Each row is a point on a tangle of strands that fork, close into loops and nearly touch. The rows are in no order.
Points whose rows are less than 7.8 apart are linked; no others are. Some points are linked to none.
Bek: [-0.63 -0.18 -0.82  0.84 -1.16  1.36 -0.11 -2.51 -2.91 -1.42 -0.51  0.50
  1.22 -0.31  1.18 -1.24 -0.01  1.36  1.94 -1.23 -1.13  4.26  0.53 -0.62
  1.35  3.88 -3.17  0.17  1.00  1.43]
suz: [ 1.59  2.64 -1.52 -0.84 -0.85 -0.69 -1.17 -0.35 -0.69  1.63  0.08  1.01
 -0.76  1.27  0.16 -1.52 -2.46 -0.52 -0.89 -1.40  2.16 -1.42 -1.42  0.43
 -0.10 -0.36 -1.93 -1.05  0.51  1.93]
lili: [-0.58  2.59  0.38  2.65  0.15  1.38 -0.84  1.45 -1.80 -1.31 -1.86 -0.50
 -1.77 -0.78 -0.06  0.81  2.18 -1.30 -0.70 -1.30  1.03  0.50  0.83 -1.17
 -1.80 -0.51  2.02 -2.02 -2.07 -3.58]
bos: [ 4.32 -0.01 -0.85 -1.12  0.51 -0.64 -1.66 -0.20 -0.35  1.09  0.03  0.14
 -0.49  2.22 -0.29 -2.51 -2.54  1.16  1.24  1.03  2.13 -1.12 -3.07 -1.15
  2.93  2.24 -3.48  1.51 -3.08  3.92]
lasav: [ 0.71  1.48  0.11 -0.67 -0.99  2.55 -0.42  0.67 -1.45 -1.93  1.96 -2.08
 -1.22  1.36 -1.45  0.50  3.42 -2.57  2.58 -1.50  1.09 -1.34  1.28 -1.28
 -2.06 -1.83 -0.62 -0.84 -0.95 -0.97]
gor: [-0.05 -0.94 -1.02  0.52  2.93 -0.57  2.57 -0.62  2.87 -1.03  2.12  1.27
 -1.23 -0.55  0.53  0.21 -0.43 -0.16 -0.63  3.20  1.32 -0.78 -2.00  1.58
  2.88 -3.15  0.70 -0.31  2.41  0.64]
gafig: [-0.89 -2.43  0.82  0.91  1.87  2.22  1.62  1.92 -0.09  0.92  1.41 -0.18
  2.00  2.62 -1.72 -1.09  1.38 -1.94  0.23 -0.66  1.86 -0.99  1.92 -0.44
 -4.17 -0.63  0.54  1.33 -1.17 -1.98]
bese: [-1.10  2.65 -0.76  2.07 -1.81 -0.24  1.56  1.90 -2.77  2.00 -1.32 -1.34
  0.14 -2.18 -0.67  1.87  1.21 -3.23 -0.90 -1.73 -0.50  3.19  1.01  0.54
 -4.37 -0.03  1.50  0.36  1.31  0.49]
mizu: [-1.53 -2.98 -1.06  0.12 -2.30 -3.21  0.38 -0.99  0.95 -1.67 -0.83  0.25
  1.34  0.84  2.44 -0.88 -2.35  2.94 -1.36  0.50 -2.04  1.78  0.73  0.56
  3.28  2.57 -1.85  0.42  2.39  0.82]
Nufa: [ 1.68 -0.03  2.66  0.37  1.33  1.48  0.95 -0.07 -1.01  0.15  0.73 -0.76
 -3.71  2.86 -2.72 -0.76  2.59 -1.91  2.70 -0.53  2.66  0.78 -0.05 -0.33
 -1.18  3.09  0.55 -0.72 -3.14 -0.54]
Dilav: [ 0.45 -0.06 -0.55  0.67  0.47  0.91  2.27 -0.93  0.27 -1.09  0.03 -1.14
 -2.68 -1.14 -1.18  1.96 -0.20 -0.34  2.47 -0.35  1.86  3.00  0.56  2.43
 -0.17 -1.85 -1.29  0.47 -1.18  1.39]
zeva: [ 0.52 -0.89  1.28  1.55  0.01 -1.11  0.81 -3.64 -0.77 -1.07  2.73 -0.44
 -2.23 -0.14 -1.23  1.01  2.92  0.41  0.05 -1.25 -0.61  3.01  1.23  4.97
  0.88 -0.92  3.64 -1.43 -0.35 -1.92]
Rarol: [-1.42  2.69  0.89 -0.36 -0.70 -1.20 -2.29 -0.90 -0.53  1.42 -2.06 -1.28
 -0.87 -4.87  1.69  2.42 -0.99  0.17 -3.22 -0.07 -3.40  0.56  0.70  0.91
 -0.96 -1.54  2.86 -1.52  0.95 -1.73]
libus: [ 0.73 -1.53 -1.72 -3.49  1.65  1.12 -0.07  1.57  0.52  0.74  2.44  0.20
  1.58  1.54  0.49 -3.86 -0.95 -0.71 -0.34  0.60  1.25 -2.89 -2.19 -2.73
  0.33  1.07 -3.60  2.12  0.14  2.18]
Kalu: [-1.61 -1.60 -1.31  0.47  1.16 -1.78  3.13  0.96  2.36 -0.26  1.48 -1.10
 -0.09 -0.71 -0.23  2.12  0.85 -0.49  0.39  2.22  0.68  0.09 -0.24  3.18
 -0.95 -3.71  1.05  0.43  1.60  0.15]
govil: [ 1.47 -1.25 -0.36 -1.96 -0.82 -1.11 -0.68  1.48  2.75  1.90 -0.78 -0.81
 -1.11  1.78  0.91 -0.96 -1.01  0.40 -0.71  1.61  1.67 -5.22 -1.63 -0.02
  1.05 -3.95 -0.38  0.58 -0.83 -0.72]
debo: [-0.25  0.37 -0.72  1.13  3.09 -0.47  1.43  0.06  2.52 -0.16  2.11  2.09
 -1.82  0.59 -0.50 -0.79 -3.18  0.10 -0.50  2.92  2.60 -2.15 -3.61  1.83
  1.21 -2.30 -1.09 -1.63  0.13 -0.71]
Zug: [-1.25 -1.12 -0.07 -1.59  1.89  1.33 -1.43  0.17  1.29 -2.02 -1.34 -0.12
  3.37 -2.48  1.00  2.54 -0.16  2.56  0.82  0.01 -2.29 -1.26  1.19 -1.43
 -0.15 -1.24  1.46  0.69  1.58 -1.44]
dupez: [ 1.05  0.79  0.01 -2.92  1.36  1.70 -0.67  0.95 -0.73  4.42 -0.65 -1.78
 -0.32  1.19  0.11 -0.75  1.92 -2.06  0.94 -0.06  2.51 -4.51 -1.34 -2.60
 -4.60 -0.68 -1.28 -0.34 -2.13  0.04]
pura: [ 0.44 -3.47  2.57 -1.19  1.36  0.10  3.31  2.26  4.57  0.71  2.47  1.16
 -0.63  3.07 -0.88 -1.05 -0.20 -2.13  2.85  2.75  1.65 -1.60 -1.15  1.34
 -0.05 -1.91  0.57 -1.22 -2.53 -1.68]
sisa: [ 1.71  1.34 -0.29 -1.84  0.39  1.50  0.13  0.76 -0.59 -0.63  1.32 -3.85
 -2.08  0.11 -0.45  1.88  3.05 -3.78  0.82 -1.83  1.52 -0.76  1.09  1.44
 -2.38 -3.07  0.12 -2.40 -2.72 -1.38]
Zizat: [ 1.53 -0.06 -0.37 -3.40  1.53  2.03 -2.14  3.06  0.86  4.60 -0.27 -1.66
 -0.62  0.21 -0.89 -1.87 -0.31 -1.22  0.75  0.72  1.56 -5.29 -2.63 -4.22
 -1.34 -0.52 -0.34 -0.41 -1.89 -0.15]
sos: [ 3.01 -1.62  1.80  0.26  3.80  0.15  0.62 -1.17  0.50  0.57  3.84  0.76
 -2.53  2.61 -1.41 -1.51 -1.05 -0.80  4.07  2.05  4.10 -0.97 -2.54 -0.24
  0.14  2.06 -1.35 -2.33 -3.15  0.42]
Nekig: [-0.09 -0.34  0.48 -2.23 -0.43 -1.12 -1.13  2.87  1.16  4.11 -0.76 -1.49
 -1.03  1.85  1.17 -2.11  1.12  0.69 -1.34  2.52  1.33 -5.51 -1.99 -2.59
 -1.52 -1.60  0.89  0.68 -0.33 -1.53]
Bir: [-0.82 -0.19 -0.14  0.19  1.37 -1.30  2.17  0.81  2.31  0.03  0.22 -2.35
  1.45 -2.76  1.95  0.96 -0.57 -0.27 -0.96  2.69 -1.65 -0.21  1.02  1.10
  0.49 -5.30  1.11  0.76  2.87 -0.66]
fopab: [-1.44  0.41 -1.47  1.25 -1.40  1.49  1.19 -1.79 -1.06 -2.65  1.52  0.28
  1.11 -1.46  0.90 -1.16 -0.35  0.51  0.76 -1.77 -1.50  1.86  1.29  1.27
  1.94 -0.25 -2.31 -0.63  1.96  0.33]
vog: [-1.72  1.18 -1.28 -0.28 -0.33 -0.53 -0.49  2.28 -0.22  1.63 -1.47 -1.45
  1.17 -1.16  1.37  1.02  1.33 -1.57 -1.45 -0.63  1.65 -1.49  0.15 -0.36
 -2.73 -3.00 -0.14 -0.85  1.64 -1.91]
getuk: [ 2.40  1.77 -0.08 -0.69 -0.19  1.44 -1.69  0.79 -4.88 -0.53 -1.84  1.05
  2.28  2.08 -1.02  0.51  0.76 -0.43 -0.34 -1.41 -0.13  1.44  0.48 -2.40
 -2.13  2.84 -0.72  1.88 -0.53  1.69]
Serob: [ 2.52  0.19 -0.44  0.85  2.27 -0.40  0.62 -0.78 -0.19 -0.92  0.45  1.75
  1.54 -1.50 -1.21  1.19 -0.09  0.10  1.35 -0.35  0.47  0.48 -0.41 -0.49
  2.71  1.32  1.05  0.46  0.28  3.94]
beva: [-2.27  1.09 -0.29  1.52 -0.46 -1.93  1.43 -1.56 -0.59  2.06 -2.15 -2.11
 -0.70 -3.83  0.80  2.27  1.60 -1.15 -2.12 -0.23 -1.64  1.73  0.35  2.16
 -0.64 -1.93  2.47 -2.38  0.83 -1.88]
nanem: [-1.92 -2.49  1.32  2.74 -0.94 -0.16  1.95 -1.39  1.34 -0.78  0.45  0.80
 -0.40  1.24 -1.11  0.29 -0.17  1.64 -0.23  0.26  1.74  3.39  1.99  3.93
  1.46  0.66  0.43 -0.56  0.52 -2.73]
fid: [-1.77  0.88 -1.80 -1.50 -1.77  0.26 -1.00  2.58  0.64  1.22  0.22  0.29
  2.37  0.28 -0.31 -0.59 -0.16 -0.66 -1.25 -1.64  0.46 -2.94  0.43 -2.04
 -0.48 -0.72 -1.83  0.20  2.65 -0.23]
duso: [-3.48  0.35  1.48  1.68  1.26  1.84  0.61 -2.07 -0.19  0.21 -0.86 -2.06
 -0.25 -4.98  1.73 -0.17 -1.82 -0.77 -0.87 -0.29 -4.68  2.38  2.86 -0.02
 -0.53 -1.02  2.08  0.44  0.19 -2.46]
sese: [-0.46 -0.47  0.54  1.46 -1.16  2.56  1.12 -2.11 -2.76 -3.29 -0.18 -0.29
 -0.71 -0.10 -0.34 -0.21  2.33  0.40  1.93 -2.05 -0.59  4.86  0.21 -0.29
  0.08  4.23  0.01  1.61 -0.31  0.32]
doson: [ 1.05  0.51  0.67 -0.95  0.42  1.21  0.34  0.39 -1.11  1.96  0.53 -1.13
  0.17  0.51 -0.23  0.13  3.51 -2.63  3.70 -0.73  2.20 -1.77 -1.33 -4.41
 -4.04  2.09 -0.43 -0.84 -0.91  1.07]
Lodaz: [ 3.49 -1.02  1.57 -0.12  2.87 -0.13 -0.23 -2.13  0.10 -0.04  4.54  1.54
 -1.48  2.97 -1.79  0.30  0.26 -0.42  1.30  1.36  2.40  0.34 -1.38  2.69
  2.05  2.20  0.02 -2.14 -1.36  1.30]
sizis: [-1.65 -0.16  1.31  1.98  0.63 -1.16  0.50 -0.78 -0.59 -1.61 -0.41  0.60
  0.20  1.19  1.12 -0.70  2.11  1.21 -3.16 -0.44 -0.26 -0.99  1.62  0.40
 -0.67 -1.37  1.94  0.51  1.35 -3.42]
bimam: [ 0.00  1.38  0.90 -0.42 -2.11  0.12 -1.32  2.73 -0.43  0.35 -5.13  1.31
 -0.63  0.54  0.02  1.99  2.37  0.40 -1.36 -1.58 -0.47  0.97 -0.83 -1.35
 -3.34  1.15  1.88  1.07  0.37 -1.11]
dinu: [ 0.75  3.09  0.37 -0.09 -0.20  1.02 -1.74  0.33 -0.89 -0.11  0.52  0.33
  1.47 -1.23 -0.91  2.55  0.92 -0.43  0.54 -1.08 -0.28 -1.33  0.42 -2.69
 -0.12  0.78  1.19 -1.97  0.42  0.30]
gekol: [ 1.54 -1.26  0.11  0.28  1.47 -1.30 -1.10  1.46 -0.73  1.30  1.19  0.89
  0.01  2.65  0.57 -3.50 -0.37  1.30 -0.14  1.19  1.17 -0.45 -2.17 -2.69
  2.61  3.09 -2.06 -0.40 -3.09  1.16]
kovid: [ 0.09 -2.06  0.24  1.74  1.44 -2.24  1.92 -2.37  2.25 -0.31  3.01  0.63
 -2.63  1.67 -2.14  1.27  1.50  1.13  0.06  0.45  1.80  3.04  0.21  5.20
  0.85 -0.45  1.91 -0.57  0.42 -1.28]
rusud: [-0.85  1.35 -1.04 -1.27 -3.07 -1.12 -2.10  1.08  0.30  0.37 -1.75  0.28
  1.16 -0.77  1.16 -0.80 -0.38  1.05 -2.33  0.18 -0.73 -3.26 -1.64 -2.37
  0.92  0.13 -0.07 -0.62  2.79 -0.38]
gupez: [-0.09 -2.36  1.21 -1.67  1.93  1.21  0.58  2.67  2.82  1.18  1.64 -0.43
  0.30  1.68 -0.40 -0.33  1.60 -1.60  1.50  0.72  1.14 -2.15  0.19 -1.12
 -2.58 -2.01  0.63  0.54 -2.37 -1.33]
pubol: [-0.18  0.21  1.86  2.11 -1.13  0.77  0.01 -0.36 -1.49 -2.28 -0.50 -0.25
 -2.51 -1.20 -0.14  0.48  1.34  1.09  0.72 -0.32 -1.03  1.41  1.37 -0.36
  1.38 -0.10  2.24 -0.65 -2.36 -2.27]
rig: [ 0.21 -1.67  0.69  1.12  0.59 -2.11 -0.77  1.74  1.03 -0.36  1.11  1.90
 -0.38  1.47  0.34 -0.98  0.25  1.56 -0.11  1.44  1.03  0.16 -2.02 -1.93
  2.55  1.86  0.82 -0.24 -0.46  0.16]
bazo: [-1.52  1.13  0.55  0.73 -0.36  3.45  1.30 -2.49 -3.02 -1.21 -1.77 -0.77
  0.91 -3.15  0.29 -0.88 -0.27 -0.62 -0.50 -2.51 -3.48  3.31  3.13  0.22
 -1.09 -0.07  0.55  1.32 -0.28 -2.33]
fazod: [-1.40  0.22  1.50  2.74 -1.56  2.33  2.15 -2.28 -2.79  0.56 -1.50 -0.99
  0.71 -2.50  0.30 -1.13  3.83 -0.92 -1.04 -2.18 -1.97  3.39  2.13  2.25
 -2.11 -0.10  2.67  0.79  0.88 -2.58]
gulon: [-1.09 -1.08  1.14  0.36 -0.39  0.66  1.41  0.12  0.29  1.18  1.27 -1.75
 -4.46  2.76 -1.59 -0.60  3.64 -1.84  0.89 -0.59  3.24  0.12 -0.50  0.95
 -2.12  1.23  0.12 -2.65 -1.91 -2.56]
pokas: [ 2.37  1.35 -1.03 -1.30 -2.21 -0.55 -3.04  0.63 -4.09 -0.44 -2.69  1.71
  3.94  0.49  0.87 -0.52  0.50  1.00 -0.11 -0.60 -0.76 -0.70 -1.65 -3.91
 -0.12  3.30 -1.53  0.52 -0.60  1.01]
Gil: [ 1.06  1.74  0.81  0.17 -0.96  0.74 -1.33 -3.11 -1.49  0.92 -2.58  1.17
 -1.36 -1.19  0.30  0.27 -3.10  2.14 -0.24 -1.40 -2.63  2.62  1.68  2.05
  0.45  1.92 -0.69 -0.44 -1.39  1.59]
sib: [ 0.02 -0.11 -0.75 -1.16 -1.86 -0.85 -0.58  1.80  2.49 -0.10  1.42  0.58
  2.03  0.05  0.07 -1.07 -4.56 -0.10 -2.31  0.72 -1.22 -1.98  1.09  0.88
  3.52 -2.17 -1.35 -0.66  1.59  0.61]
bude: [-0.21 -1.62  0.29  1.39 -0.48 -1.28  0.92  0.09  0.45 -1.84  1.75 -0.14
  0.36  1.30  0.84  0.03  2.58  0.54  1.86  0.38 -0.19  0.41 -0.38 -2.11
  1.89  1.57 -1.56 -0.31 -0.53  0.27]
vogo: [ 1.58  2.02 -0.30 -1.24  0.31  1.12 -0.30  1.05 -1.00  0.67 -1.30 -1.46
 -2.66 -0.07 -1.44  1.95  2.07 -1.40 -0.61 -2.91  0.24  1.30  0.12  0.69
 -1.20  0.74  0.86  0.86  0.74  2.12]
melor: [ 0.91 -1.46 -1.19 -2.45  3.83  1.65  1.99  1.59  3.23  0.55  3.94 -0.16
 -0.33  1.58 -0.14 -1.99 -1.57 -1.71  1.68  1.61  2.17 -1.60 -2.78 -0.72
 -0.01 -1.31 -2.11  0.89  0.11  2.84]
Vudos: [ 0.79 -0.68  0.57 -0.40  1.40 -1.19 -0.66 -1.46  0.47 -1.00  1.86  0.40
 -1.65  1.48 -0.39  0.84  1.89  0.34 -2.56 -1.03 -0.08 -1.55 -1.36  1.78
 -0.18 -2.20  1.77 -0.52  0.78 -0.88]
nad: [-0.28 -0.65 -0.39 -0.25 -1.24 -3.39 -1.93  1.15 -0.46  0.30 -1.56  0.13
  0.55  0.17  1.49 -1.36 -0.73  2.33 -1.16  1.99  0.58 -3.02 -2.35 -4.17
  2.52  0.30  0.18  0.34  0.36 -0.10]
rubun: [-4.31 -0.60  0.58  1.54 -0.79  0.07  1.91  0.12  0.54  0.18 -0.49 -2.40
  1.02 -4.19  1.54  0.25 -0.21  0.19 -0.78  1.10 -2.17  0.76  3.76 -0.04
 -0.09 -3.27  1.92  0.77  2.07 -2.35]
dab: [ 0.78 -2.10 -0.61  0.62  1.44 -2.13 -1.02 -1.40  2.14 -0.32  1.06  2.20
 -1.79  3.09 -0.12 -2.00 -2.82  1.62 -1.49  2.33  3.33 -2.97 -3.31  1.27
  1.91 -0.77 -1.19 -0.84 -0.72 -0.35]
zuti: [ 0.16 -2.19  0.34 -1.94 -0.07 -0.69  0.53  2.59  4.72 -1.01  1.24  1.74
  1.68  1.74  1.07 -0.64 -2.56  1.34 -0.86  2.12 -0.57 -0.96 -0.17  1.49
  3.30 -2.02 -0.56  1.87  0.18  1.08]
ves: [-1.90  0.33 -0.35  0.23  0.27 -0.05 -1.57 -2.31 -0.97 -0.76 -2.02  1.44
  0.82 -1.41  2.28 -2.95 -4.30  2.39 -2.84 -0.25 -3.97 -0.80  2.07  0.32
  1.48  0.34 -0.51  0.19  0.51 -1.76]
Dama: [ 0.89 -1.87  1.09 -1.42 -0.05 -0.83  1.70  2.48  5.18 -0.46  2.33  1.96
  0.14  2.19 -0.55  0.46  0.06 -0.66  1.28  2.81  0.02 -1.98  0.04  1.87
  2.26 -1.04 -0.66 -0.90 -0.86 -0.28]
tirum: [ 1.22 -2.21 -1.05 -2.96  0.91  0.29  0.07  0.76  3.26 -1.23  2.21 -0.10
 -1.70  2.27 -1.27  0.10 -0.50  0.55  2.30  0.95  1.12 -0.22 -2.98  0.09
  0.94  0.89 -2.11  1.02 -0.30  3.30]
dokis: [-1.92 -2.17 -0.49  1.61 -0.01 -1.17  0.84 -0.79  0.19 -3.89  2.17  0.05
  2.63 -0.54  1.99 -1.06 -0.16  2.20  0.09  0.06 -1.20  0.68  1.15 -0.90
  2.53  1.22 -1.87  0.25  1.37 -0.38]
rov: [-1.89  1.40 -2.05 -1.84 -3.23 -0.91 -3.45 -0.77 -3.76 -0.67 -4.13  1.62
  1.76 -1.58  1.19 -2.52 -4.82  1.17 -2.67 -0.21 -4.08  0.12 -2.00 -2.16
 -0.27  3.74 -1.73  0.98  2.12  0.38]
Fata: [-0.05  1.47 -1.17 -0.81 -1.58 -0.99 -2.00 -0.96 -0.31  0.43 -1.14  0.85
  2.85 -1.21  0.81 -2.47 -5.42  1.29 -3.17 -0.52 -2.01 -2.85  1.65  1.30
  1.86 -1.16 -1.80 -0.54  1.60  0.44]
Lipin: [-2.07  2.64  0.69 -0.80 -0.72  0.18 -1.68 -2.57 -1.07  2.85 -2.31 -0.65
  2.68 -4.01  1.07  1.85 -1.43  0.74 -1.77 -0.54 -4.56 -0.81  1.29 -0.18
 -2.18  0.50  1.83 -0.31  2.42 -1.28]
tise: [-2.05  0.63 -2.87 -0.71 -1.54 -1.05 -1.41  0.20 -2.06 -1.60 -1.97  0.77
  3.01 -0.78  0.77 -1.34 -3.66  0.84 -0.81 -0.20 -1.55  0.25  0.78 -2.10
  0.66  3.19 -2.35  0.29  1.46  1.62]
Tenu: [-0.98  1.49  0.50  2.48 -0.99 -0.88 -1.22  1.42 -1.38  0.79 -0.14 -0.29
  1.54 -1.06  0.23 -0.69 -3.73  0.27 -0.06  0.90 -0.56 -0.17  1.79  0.31
 -1.42 -2.74  0.63  0.56 -0.99 -0.31]
Mik: [ 0.94 -0.50  1.35  0.40  0.45  1.17 -0.50  2.69 -2.21 -1.43  0.39 -0.51
  2.37  1.25 -1.25  0.68  0.99 -0.58  0.81 -1.38 -0.16  1.94  0.72 -3.18
 -1.09  1.67  0.18  2.69 -0.91  2.02]
pidi: [-1.91  3.72 -0.73 -2.64 -3.24  0.71 -3.16 -1.45 -2.82  1.39 -3.42  0.77
  2.10 -2.84  1.93 -0.84 -2.99  1.27 -2.23 -0.80 -4.81 -0.47 -0.40 -1.30
 -1.69  1.82  0.80  1.39  2.21  0.69]
zifi: [-2.12  0.74  0.17  2.46 -1.48  0.11  2.49 -0.63 -1.51  0.19 -1.57 -2.94
  0.21 -2.14  0.34  0.37  4.07 -1.62 -2.02 -1.55  0.21  2.72  0.93  3.06
 -1.63 -2.33  2.37 -0.69 -0.57 -3.82]
pomed: [-0.49 -0.04  1.95  1.29 -0.87 -1.21 -0.79  1.58 -1.81 -0.32 -1.75  0.54
  0.17  1.14 -0.44  1.10  3.49  0.94 -0.56  0.54  0.00  0.42 -1.36 -1.30
 -3.79 -0.11  2.74  2.99  0.35 -0.77]
Dar: [-1.83  1.92 -2.41  1.12 -0.42  0.83  0.89 -0.08  0.44  0.98 -2.85  0.89
  0.55 -3.66  1.64  1.25  0.60  0.24 -0.04  0.24  1.18 -0.11  1.04 -0.81
 -0.69 -2.23 -0.90 -0.18  1.45 -1.52]
mufas: [ 2.40 -0.92 -0.23 -2.47  0.70  0.91 -2.01 -0.85  0.67 -0.63  0.53  0.32
 -2.05  1.99 -0.65 -0.06  0.80  0.49  1.79 -0.34  1.08 -2.12 -1.59 -1.69
 -0.79 -0.75 -0.84  0.77 -2.05  2.42]
mif: [-2.09 -1.20 -0.33  0.27 -2.19 -3.76  0.29 -0.45  1.94  1.00 -0.73 -0.16
  0.63  1.33  0.99  0.06 -2.02  2.16 -2.85 -0.45 -0.71  0.39 -0.71  1.35
  1.24  0.83  0.10  1.28  3.84  3.14]
Bop: [-0.87 -0.33  0.19  2.49 -1.39  0.73  1.19 -0.90  0.68  0.61  0.87  0.87
 -2.08  2.10 -1.30 -0.05  1.72 -0.84  0.17 -1.43  3.35  1.40  0.47  2.74
  0.24  2.01 -0.60 -3.10  0.36 -2.40]
zelov: [ 1.43  1.30 -1.31 -1.94 -2.13  0.28 -3.22  1.37 -1.02 -0.78 -1.29 -0.22
  0.91  0.94 -0.16 -0.48 -0.24  0.59  1.37 -0.21  0.73 -2.27 -1.19 -3.87
 -0.93  0.65 -2.31  1.19 -2.24  1.69]
fev: [-0.98 -0.02 -2.07  0.59 -0.59  1.31  1.48  2.15  2.09  0.01  0.54 -0.05
 -1.52  0.13 -0.58  0.13 -1.72 -1.12  0.95  0.07  1.92  1.42  1.22  0.28
  1.42  0.08 -2.59  0.46  0.24  0.95]
duz: [ 2.05  0.93 -1.16 -0.23  1.49  0.68  0.35 -1.26  0.78 -1.63  1.21 -1.19
 -2.38 -1.34 -1.31  2.76  0.43 -1.74  1.74  0.37  0.99 -0.36  0.00  1.60
 -0.47 -3.43  0.85 -1.11 -2.39  0.59]
fedu: [-0.81  2.90  0.89  1.31 -2.05  1.57  0.42  0.56 -2.30  0.52 -4.69  0.81
 -0.57 -1.08 -0.10  2.92  1.56 -0.92  0.64 -0.80 -0.83  3.22 -0.49 -0.29
 -3.76  2.37  0.98  1.07  0.52  0.00]
dovu: [ 1.43  0.57 -0.78 -1.36  3.46  1.57 -0.94 -0.85  1.35 -0.13  0.63  1.01
  0.20  1.97 -1.00  0.82 -0.06 -1.05 -2.81 -1.88  0.75 -2.16 -0.53  1.85
 -0.36 -3.55 -0.13  0.23  0.23  0.62]
Sonoz: [ 3.09 -1.64  1.59 -0.69  0.99 -0.22  0.94 -2.11  1.88  0.43  4.53  1.09
 -2.51  2.76 -2.78  1.80  1.73 -0.68  1.63  0.82  2.76  1.86  0.13  6.54
  1.05 -0.23  1.21 -1.27 -1.00 -0.69]
nuzam: [ 0.46 -0.82  0.26 -1.36  0.74 -0.73 -0.57  0.59  1.65 -0.82  0.12 -0.56
  2.06 -2.23  0.72  2.51 -1.59  1.35  0.44  1.89 -3.37 -0.04  0.44 -0.11
  0.37 -3.93  2.29  1.40  1.43  0.82]
lev: [-0.93 -0.44  1.19  1.43 -0.15 -0.88  0.34 -2.37 -1.08  0.73 -0.45  0.02
  0.21 -2.24  0.70 -0.14 -1.86  2.27 -0.31 -0.42 -3.67  3.49  2.63  1.32
  0.54  2.17  0.80  1.59 -0.60  1.42]
vel: [ 0.73 -1.38  0.32 -1.37  1.24  0.15  1.46  1.26  2.75  1.94  2.70 -2.33
 -3.53  2.10 -2.67  1.04  2.72 -3.82  2.50 -0.04  2.83 -0.31 -0.52  3.38
 -0.82  0.15  0.85 -3.15 -1.69 -1.04]
nes: [ 2.02  3.35  0.91  0.81 -1.00  0.40 -1.10 -2.62 -2.75  1.03 -1.87  0.93
  0.14 -1.77 -0.66  2.21 -0.87 -0.52 -0.42 -1.96 -1.98  0.94  0.89  0.52
  0.52  1.45  1.16 -1.62 -0.13  1.33]
nogi: [ 3.18  0.72  2.21 -0.48  1.75  1.85  0.08 -0.07 -2.81  0.40  0.16 -0.64
 -0.65  2.60 -1.80 -0.52  1.93 -3.04  2.50 -1.04  2.63 -0.35  0.38 -2.66
 -4.19  3.25  0.19  0.33 -2.21  2.43]
bofo: [ 5.25 -1.38  1.23 -0.07  2.81  0.55 -0.02 -1.89  0.53 -1.54  2.68  1.97
  0.29  0.57 -1.26  0.60 -0.22 -0.20  1.12  0.35  1.34  1.76 -0.24  1.83
  4.18  2.08 -0.48 -0.12 -1.16  3.16]
Daki: [ 0.02 -0.23 -2.25  0.98  1.20 -1.27  0.72 -0.02  1.12  0.07 -0.28  0.64
  1.41 -2.89  1.14  0.47 -1.87  1.19  0.55  0.81 -1.31  0.55 -1.57 -1.41
  3.49  0.35 -0.31  1.31  1.83  3.62]
Ladod: [ 0.52  0.27  2.15  1.90 -1.48 -1.45  0.28 -2.24 -0.35 -0.61  1.34  0.56
 -1.19 -1.01 -0.18  0.74  2.12  0.60  0.51  0.57 -2.71  1.71  2.41  2.59
  2.27  1.13  2.65 -2.06 -0.93 -1.99]
Sebuf: [-1.69 -2.02  1.28  0.46 -0.35  0.27 -1.01  1.85 -0.45 -1.81 -0.52 -0.15
  2.09  0.23 -1.45  1.71  1.89  1.30  0.78 -0.57 -1.88  1.87  0.54 -1.23
 -1.73  1.07  2.25  2.80 -0.35  0.10]
mose: [-2.67 -0.35  0.86  1.66 -0.40 -2.59  0.49 -1.62 -0.76 -1.25 -2.10 -0.23
  0.02  0.15  2.38 -1.29 -2.16  2.39 -3.57  1.71 -2.41 -0.67  3.19  0.05
  1.00 -0.31  0.60  1.04  2.01 -3.56]
Fozam: [ 2.20 -0.37 -2.24 -1.56  1.03  0.72  0.42  1.06  0.78 -0.87  3.39  0.36
  1.89  0.64  1.07 -2.74 -1.30  0.39 -0.38  0.30  0.50  0.29 -0.94  0.10
  3.46 -0.04 -4.02  1.70  1.59  3.55]
zof: [-3.01  0.53 -2.32  2.26 -1.94 -0.82  0.94  0.17  0.88 -0.12 -3.03  0.72
 -1.13 -1.60  0.30  0.67 -1.16  1.07  1.87  0.02  0.82  0.56  1.42 -0.92
  0.84  0.20 -1.39 -0.68  0.75  0.36]
Fos: [-1.66  0.21 -1.87  0.28 -2.23 -0.64 -0.29  0.05 -0.85 -0.36 -3.62  1.13
  1.72 -0.77  0.41  0.83 -1.48  1.10  1.94 -0.85 -1.08  2.10 -0.05 -2.24
  0.76  4.23 -2.72  0.09 -0.61  1.05]

A fork is a point with three links, a tip a point with one. Leave the first point through the second and follow the links. Name the first fork or tip that comes.
gafig, gupez -> dovu
fedu, bimam -> Fozam
libus, melor -> bese
Lipin, Rarol -> Bir
Vudos, sizis -> gafig
duso, bazo -> Fos

A tip is a point with one link. Name the tips that can be reached along the links from each point below, in the order of the rows.
pokas -> bese, Fozam
Bop -> lili, govil, sos, vel, Daki
Vudos -> gafig, dovu
nes -> dinu, lev

How many points has the smallest loop of links through each point below? Write none if it is on no loop.
Bek -> 12
melor -> none
Fata -> none
